Points on a hilly landscape, in no order, each with its height.
From any point a climber steps to the highest of the 2 points nearest to it. It stops when none of these is higher. Distance is the straight distance between rows; heights are no part of it.
Q_960 h=170: [139 172 116 126 153 154 111 123 138 161 151 129 138  60 114 156 115 138
 108 166 113 119  81 134 146 151]
Q_534 h=528: [102 116 115 143 149 112 130 134 110 119 156 150 163 143  97 138  99 135
 127 141 157 132  90  98 144 158]
Q_320 h=675: [122 139 139 152  83  99 177 118 172 141 172 171 216 153 134 139 113 119
  73 124 154 110 115 105 114 126]
Q_281 h=567: [138 146 146 122  78 113 177  91 200 152 178 159 221 141 135 134 121 146
  66 144 116 123 109 121  98 117]
Q_11 h=128: [135 203 127 149 165 176  80  78 131 164 157  91 115  88 172 162 149 153
 117 151  49  88  69 171 142  95]
Q_159 h=602: [161 170 132 116  72 106 131 107 169 181 143 140 142 112 154 158 119 116
  65 140 139 122 160 101  98 109]
Q_785 h=306: [157 140 137 103 113 133 116 121 129 151 127 117 121 119 128 141 139 103
 118 119 129 119 175 104 147 134]
Q_712 h=105: [116  45  74 155 158  99 102 147  58  65  67 175  74 134  62 120 152  95
 154  81 144 189 145 142 147 143]
Q_362 h=486: [ 77 106  88 153 209 148 166 164  96  79 133 143 139 124  87 119 134 153
 166 131 165 141  82 125 149 157]
Q_420 h=353: [ 76 131 139 149 171 164 166 137 149 107 143  61 136 157 155 135 148 182
 179 140 123 126  75 132 107 140]
Q_966 h=266: [108  89 129 136 155 127 150 140 123  86 115 167 123 164 101 120 101 115
 156 141 153 128 111 133 140 146]
Q_309 h=212: [117 190 141 119 108 159 150  80 198 173 180  67 155 129 173 123 152 161
 121 157  95  94  85 147 117  99]
Q_770 h=421: [118 110 133 101  89  90 170 108 128 126 149 208 178 189 106 141 120  88
  85 105 150 112 126  95 127  88]
Q_853 h=135: [160 121 123  97  84 106  97 147 125 157  85  92  82 135 156 117 118 106
 144 113 101 139 179 146 115 118]
Q_183 h=359: [124 161 131 146 191 153 133 112 123 118 157  87 140 106 169 143 124 171
 136 163 108 114  59 134 142 166]
Q_743 h=269: [105 101 106 142 175 109 129 127  71  79 112 197 109 147  77 122 119 112
 137 116 177 146 109 110 175 138]
Q_726 h=302: [148 164 135 109 111 125 150 107 176 166 162 117 177 131 134 129 120 138
 116 173 115 119  94 110 115 119]
Q_332 h=155: [117  65 108 158 156 111 124 154  85  60  88 165  89 152  86 106 162 100
 183  89 146 173 127 158 137 144]
Q_276 h=86: [149 119 152 108  92 129  85 148 142 163  99  77  77 128 181 110 146 143
 141  98  97 151 187 172 111  92]
Q_344 h=401: [ 97 150 143 134 173 142 174 127 143 102 161  93 158 132 155 145 120 180
 144 172 115 107  47 107 103 169]
Q_949 h=543: [153 139 112 119 127  95 129 136  66 100 117 170 129 128  67 108 117  84
 107 110 162 115 130  95 135 155]
Q_658 h=346: [ 95 161 127 164 160 135 134 116 144 150 157 104 175 106 157 141 116 163
 125 167  94 110  72 122 142 136]
Q_953 h=247: [134 110 148 105  96 111 112 140 133 122 118 107 103 173 120 105 150 117
 169  99 122 149 181 127 113  96]
Q_795 h=693: [127  90  87 155 176 139 112 161  84  93  85 144  90 104 105 104 136  94
 139 114 162 166 150 134 148 158]
Q_792 h=187: [139 165 122 121 127 149  79 117 120 174 136 119 132  60 139 141 126 115
 106 153  86 110 133 128 141 160]
Q_19 h=374: [133 134 150 108 101 129 128 135 149 150 150 117 145 141 132 120 121 113
 152 152 127 127 109 126 122 124]
Q_979 h=495: [122 153 158 107 149 152 129 115 173 148 143  69 127 147 185 114 162 185
 151 159 110 124 116 154 120  95]
Q_503 h=252: [139 166 140 101 110 162 139  92 171 173 162 101 143 124 164 115 139 139
 125 159  95 104 115 128 132 122]
Q_872 h=377: [148 155 138 111  27  93 166 103 188 174 167 184 184 141 143 122 133 111
  57 116 136 118 150 122  95 101]
Q_419 h=186: [146  92 145  87  76 101 108 154 118 136  80 115  87 154 130 120 125  98
 144  74 118 146 208 128 101  95]
Q_835 h=558: [119 111 119 130 142 112 135 135 113 127 127 177 128 176  99 148 127 104
 127 117 170 120 152 102 141 119]
Q_47 h=454: [ 95 135 119 149 164 120 156 133 116 117 156 127 165 111 127 148 107 167
 148 163 150 119  51 100 130 165]
Q_859 h=42: [150 119 130 129 131 151  73 138 132 149 102  55  89 115 174 130 154 136
 133 118  76 150 164 166 136 110]
Q_422 h=463: [154 165 151 116  69 118 165  98 196 172 175 144 184 130 155 115 121 127
  65 140 108 117 152 135 114 103]
Q_387 h=613: [116 150  93 152 208 162  98 134 101  96 150  78 120  72 106 136 131 180
 133 179  95 125  65 143 157 162]
Q_260 h=330: [130 116 134 112  72 114 127 124 108 149 112 179 129 131 126 142  89  68
 116  92 157 119 159 102 114 134]
Q_171 h=249: [129 142 135 135 144 147  89 135 117 152 117 105 113  90 120 128 146 120
 140 143  93 141 138 142 133 148]
Q_107 h=628: [ 81 143  86 148 208 160 170 146  95  87 147  97 148 114 111 120 114 181
 148 162 122 116  72 117 142 172]
Q_105 h=137: [153  63 121 112  83 126 100 149 115 123  49  99  71 121 140 127 141 100
 158  77  99 154 218 151  98 115]
Q_367 h=449: [101 122 133 127 141 131 138 135 149 137 154 124 163 157 120 137 119 149
 161 147 136 125  89 124 144 131]
Q_377 h=211: [137  64 126 145 143 122 122 152 121  88 106 150 106 164  93 113 130 108
 160 118 142 148 132 165 128 148]
Q_381 h=653: [134 106 121 121 152 125 111 153  99 128 112 150 127 119 101 136 122 107
 131 129 141 139 149 115 140 143]
Q_327 h=581: [132 114 109 172 175 160  98 143 118 102 101 118  96 103 117 128 142 118
 154 129 150 163 142 125 157 160]
Q_664 h=559: [ 71 117 104 167 192 142 173 143 125  87 128 110 141 141 106 122 116 164
 166 162 139 125  83 118 128 136]
Q_460 h=312: [102  71  68 159 196 145 113 148  83  55  99 141 106 103  60 106 165 133
 169 130 167 189 124 132 151 164]
Q_398 h=467: [107 105 113 139 184 134 122 147 131 101 124  92 132 155 136 126 141 156
 171 155  97 141 135 139 142 146]
Q_849 h=403: [132 134 122 126 158 132 131 132 141 122 127 107 122 162 142 125 137 126
 144 150 127 118 149 126 149 142]
Q_76 h=217: [134 161 133 131 153 164  97 111 160 152 146  90 118 104 142 157 131 144
 135 166 111 127  94 144 141 126]
Q_300 h=325: [138 122 173  91  81 126 111 147 169 139 132  98 114 141 151 100 154 122
 148 125 126 129 164 148 110 104]
Q_746 h=603: [183 189 154 112 102 137 121 112 174 186 150 102 159 109 176 150 138 131
  74 135  88 111 120 142 121  87]
Q_259 h=98: [143 190 116 158 178 163  66 101 119 141 134  86  97  73 142 145 162 146
 129 166  63 105  89 160 146 132]
Q_576 h=213: [125 115 109 144 162 124 130 142  97  77 117 159 114 108  84 127 116 134
 149 141 164 158 101 108 181 151]
Q_670 h=362: [155 125 166 100  71 131 121 135 134 159 108 112 120 119 137 129 114  91
 103 106 135 112 179 115 113 112]
Q_158 h=324: [155 132 120 146 150 132  68 138  93 116  94 106  83  72 101 116 149 140
 136 131  97 144 158 139 153 163]
Q_612 h=202: [146 127 167  95   9  88 153 113 152 164 120 169 140 152 146 116 114  90
  80  63 171 101 168 108  85  86]
Q_550 h=402: [111 168 132 147 153 135 172 104 151 133 178 127 205  98 147 146 115 162
  87 169 117 117  64 107 117 162]
Q_901 h=491: [148 103 121 130  96 124 107 151  81 115  84 125 104 101 133 124 112  86
 118  83 137 124 190 120 124 150]
Q_154 h=420: [122 149 176 104  85 129 125 139 188 147 167 102 130 150 166  94 157 168
 146 139 126 135 155 151 111  77]
Q_793 h=406: [ 92  85  81 175 192 155 139 147 122  77 109 119 119 130  94 112 145 135
 182 133 143 166 115 132 146 152]
Q_952 h=380: [116  62  99 133 130 120 116 144  81  88  82 184  95 133  75 121 116  80
 127  91 162 139 168 127 164 121]
Q_609 h=379: [121  95 112 147 157 111 108 150 121 100 112 109 107 155 129 102 155 132
 168 133 104 180 171 142 135 129]
Q_59 h=283: [122  99 161 100  76 105 141 113 121 141 132 174 109 174 120 127 138 101
 126  79 141 106 179 124 112 105]
Q_564 h=240: [120 111 166  94  26  88 136 126 141 133 141 180 119 187 136 102 124  87
 106  78 164  99 161 130 101  88]
Q_768 h=492: [175 165 176  95  74 140 116 121 184 184 150 104 129 124 170 145 116 138
  99 117 109 129 165 145 112  88]
Q_899 h=369: [121 103 145 105  64  88 155  91 103 127 134 226 136 178  97 138  97  76
  85  70 146 103 129 102 121  92]
Q_607 h=165: [156 123 154  79  12  99 135 137 147 157  96 134 102 137 151 126  97 104
  93  65 153 101 184 118  87  83]
Q_25 h=507: [127 126 108 157 217 155  88 136  91  95 132 103 119  76 104 114 154 172
 155 151 121 152  98 133 141 177]
Q_887 h=694: [123 177 159  97  94 140 177 119 187 146 195  95 168 155 178 109 134 182
 113 149 133 129 119 144 104  78]
Q_375 h=499: [148  66  95 119  89 115 110 155  47  85  42 153  60  89  82 122 110  77
 131  71 144 145 175 115 118 156]
Q_490 h=609: [156 173 112 142 127 106 123 124 123 168 146 140 142 106 110 138 118 113
 107 139 126 127 126 107 125 140]
Q_663 h=494: [123 121 132 122 120 116 160 114 144 141 146 164 154 175 125 132 103 104
 118 119 152 118 143 117 124 126]
Q_433 h=582: [ 99 174 147 119 135 136 172 116 186 142 169  86 144 168 162 113 138 170
 148 165 118 123 113 133 111  92]
Q_620 h=376: [168 120 146  98  64  97 122 138  86 152  92 156 113 109 146 156  93  84
  95  85 149 108 171  93 116 156]
Q_213 h=551: [106 116  99 122 186 128 113 152 101 115 128 126 131 132 102 128 129 136
 150 149 123 149 122 124 135 153]
Q_312 h=511: [157 140 158 110  60 103 132 114 176 185 136 140 139 151 150 123 123 135
  93 112 158 115 162 115 114  93]
Q_12 h=427: [179 131 142  98  78 124 124 136 108 143  68 116  93  82 144 141  98  83
 104  83 132 116 177 117 123 138]
Q_921 h=263: [120 138 134 149 177 167  95 115 156 133 129  69 109 107 166 131 143 161
 164 157  86 123  91 163 138 118]
Q_233 h=580: [150  93  99 141 125 124 104 168  63  97  64 147  87  79  99 115 119  76
 131  95 152 147 166 142 140 164]
Q_898 h=518: [115 130 151 136 124 103 187 107 165 122 170 141 192 175 121 135 101 154
 120 163 140 111  79 103 110 116]
Q_188 h=438: [122  60 115 115  87 110 120 135  62  87  52 196  69 116  73 130 110  52
 123  65 162 125 159 118 141 129]
Q_580 h=718: [173 170 125 125 117 117 111 110 155 169 143 101 133 114 145 149 106 124
  90 140 110 121 137 127 114 115]
Q_619 h=322: [102  68 116 140 147 111 127 121  97  60 112 186 104 167  91 120 112  94
 148 112 157 129 140 128 167 122]
Q_703 h=437: [133  58  77 114 123 105 107 162  29  61  37 189  47  81  61 126 116  84
 109  67 161 156 169 131 145 144]
Q_13 h=304: [136  88 125 116 125 108  89 151 105 116  84 114 100 147 128 111 145 109
 152 108 115 159 179 123 114 137]
Q_302 h=703: [ 90 138  96 149 238 185 142 138  93  86 144  85 126  81 120 131 133 202
 154 166  99 118  39 142 138 175]
Q_922 h=441: [143 137 144 122  91 114 166 102 173 156 151 152 152 182 154 137 130 139
 112 135 162 113 133 131 120 104]
Q_111 h=329: [142 131 166 140 156 153 121 136 154 130 106  97 110 122 163 119 154 119
 158 134 110 148 156 161 115 114]
Q_334 h=455: [ 91 170 128 157 132 115 172  96 173 140 182 119 206 138 139 147 111 169
 109 161 141  99  66 101  98 131]
Q_429 h=411: [124 123 161 141 159 147 135 139 161 122 135  81 122 162 163 121 154 162
 180 146 120 149 130 161 115 104]
Q_520 h=636: [136 155 119 124 122  96 145 136  98 136 126 166 159 138  84 117 119 110
 112 141 140 133 123  84 142 135]
Q_650 h=311: [ 86 125 124 171 201 158 121 124 143 116 132  54 117 122 158 141 142 187
 181 150  98 124  77 138 123 138]
Q_559 h=323: [119  83 151 108  56 105 127 118  98 133 105 204 114 165 119 135 103  76
 101  68 156  88 174 117 120 106]
Q_23 h=154: [113 208 117 160 177 170 122  69 137 148 178  91 147  82 181 174 134 173
 106 172  58  87  34 147 129 110]
Q_79 h=378: [141  81  84 111 145 110 109 158  25 103  77 197  77  92  63 112 120 106
 112  82 168 150 157 126 156 168]
Q_411 h=180: [100 190 132 139 152 169 126  84 163 152 175  70 141 124 188 144 143 175
 120 176  63  87  62 150 115  97]
Q_754 h=589: [101 138 129 146 118  91 189 108 159 113 176 195 203 174 107 150 101 130
  89 139 150 104  88  98 113 123]
Q_77 h=408: [146 139 100 139 175 157  67 141  80 123 116 101 104  56 105 123 161 141
 129 145 121 133 107 134 165 173]
Q_830 h=545: [149 174 164  92  62 128 151 116 195 171 176 113 152 145 162  88 139 160
 104 131 133 143 153 149 108  60]

Where does a climber stop that starts at each point below?
Q_792 -> Q_302
Q_11 -> Q_534
Q_259 -> Q_534
Q_377 -> Q_795
Q_960 -> Q_534

Call two points neighbours if one is among the 2 nearest of the other. Go from one point of each pair to the other, from neighbour to neighbour, staying as high as possible. Name the lowest point that can't be avoided.
Q_795, Q_580 -> Q_559
Q_795, Q_302 -> Q_793
Q_520, Q_580 -> Q_490
Q_580, Q_381 -> Q_949
